Points, in no order, along strands that fork, close into loops and pass close to each other.
Two points are linked if the straight distance between their rows is under 28.7. Some points are linked to none.
<230>: [ -5   9 -12  31  23  -6  17  16  17  -8   0]
<417>: [  6  -4  -4  -5  -7   8  32 -12 -15  -2  -2]
<216>: [ 20  29  24  11  -9  33  21 -14 -23  20  -5]
<470>: [-10  21  -8   9   7  16   1   2  10  -1  -8]
<241>: [ 14 -28  -1   8  14 -30   8  13  -3 -10  15]
<620>: [ 21  -6   3  27  18 -14 -30  24  18  -3  -6]
<568>: [ -1   2  -9  34  25 -15   4  21  18  -7   8]
<250>: [ 7 -6 -5  3 -2  3 21  1 -7 -8 -8]
<355>: [  0   8  -9  25   7   0  21  13   6 -10 -10]
<639>: [-29  -2  -8 -11  -2  -8   9 -12   0  -2  18]
<558>: [-25   2   3 -28 -12   6 -16 -19  -3   9  14]
<411>: [ 16  25   9  -8 -11  33 -12 -12  -5  14 -16]
<270>: [ 21 -11  -1 -24 -11   0 -35   3   5  -2 -14]
<603>: [-4 -8 -7 -2  6 -5  8  0  1 -9  4]
<604>: [ -2  24  -3  27   0  19  25   7  -1   0 -21]
<654>: [ 16  28  17  -6  -8  33  -6 -15 -10  21  -6]
<103>: [-49   2  -4 -14 -10  -7   5 -18   0   6  24]
<518>: [  3  -2  -3  31  29 -19 -13  21  19  -2  12]
<53>: [  5 -25  -3   5  16 -25  -3  11   3  -8  17]
<161>: [ 17 -12  -2 -10   2  -6 -30  10  10  -7 -10]
<383>: [  0  16   2 -26  -9  19 -33 -14   8  14  -4]
<617>: [ 18  -8   4   9  -9   4   5  14  -9 -11 -27]
<160>: [ -9  14  -4  -6   4  18  -2 -11   2   4  -2]
<487>: [ 19 -20   0  -3   4 -13 -15  12   2 -13  -6]
<381>: [ 10  23  12  15 -11  27  30  -7 -17  14 -16]
<80>: [ 10  -2   0  27  24 -15 -25  25  22  -2   3]
<356>: [ 25 -16   2  12   5 -12 -13  21   3 -12 -11]
<109>: [-15 -18  -6 -18  -6 -18  33 -19 -11  -4  21]
<240>: [ 15  11   5  21  -3   6 -11  25   9  -4 -40]
<343>: [  3  22   6  25  -9  20  38  -1 -14   8 -22]
<571>: [ 15  23   3 -11 -11  29 -25  -5   6  15 -21]
<34>: [ 12 -30  -6   3   8 -29  24   6  -5 -14  13]
<519>: [ -3 -29  -9 -13   0 -28  36  -9  -9 -11  17]
<615>: [  9 -17   1   7  20 -27 -34  17  17   0  15]
<484>: [ -7   8   3 -26 -10  16 -21 -18  -4  13   4]
<283>: [ -2 -24  -3  -9   8 -24 -11   7   2 -10  15]
<538>: [ -5   4  -9   8  12  -1 -14  10  15  -8  -3]
<51>: [-20 -22  -6 -22 -10 -16  17 -17 -13  -1  23]
<410>: [  8  21  -1 -21 -10  23 -39  -9  15  16 -13]
<509>: [-16 -22  -5 -25  -7 -17  -5 -10  -8  -7  16]
<534>: [ 22   1  11  21  -4  -3 -14  30   3  -8 -40]
<583>: [  5 -30  -8  -8   2 -27  28  -1  -7 -13  17]
<116>: [-56   2   4 -12 -21  -6   2 -23  -1   9  30]
<145>: [ -3  -6  -6   4  14  -9 -16  11  14  -8   5]
<591>: [-32  11   7 -18 -12   9  14 -31 -13  17  30]
<323>: [-11 -20  -3 -17   2 -19 -18   1   0  -7  15]
<453>: [-24   1   4 -25 -11   6   4 -24 -11  13  20]
<289>: [ -3  -6   1 -23 -10   7  10 -23 -18   8  10]
<375>: [ 11  -9   2 -15 -10  10  22 -15 -24   3   2]
<301>: [-43  10   8 -17 -17   0  22 -31  -9  20  36]
<85>: [ 24  29  24   0 -14  33   8 -12 -22  20  -8]
<117>: [ -5  14 -10  14  11   7  -6   9  15  -7  -7]
<425>: [  8  21  -1  17  -1  17  -9  15  11  -3 -33]
<357>: [  4  21   1  20  -2  17   5  10   3  -1 -30]
<75>: [-15 -11 -12  -5   7 -12  10  -2   2 -10  14]
<590>: [ 28 -10   8  16  -1  -8 -22  26   6  -9 -26]

A fork is a point with three links, a tip a point with one. Leave the first point through the second and follow the links. Name the first fork or tip that comes.
<620>; <80> => <355>
<160>; <470> => <145>
<410>; <383> => <453>
<355>; <230> => <620>

Name the points in between on the shortest way along the links from the first point to the second, in order.
<216>; <425> => <381> > <343> > <604> > <357>
<160>; <145> => <470> > <117> > <538>
<80>; <355> => <518> > <568> > <230>
<161>; <590> => <487> > <356>
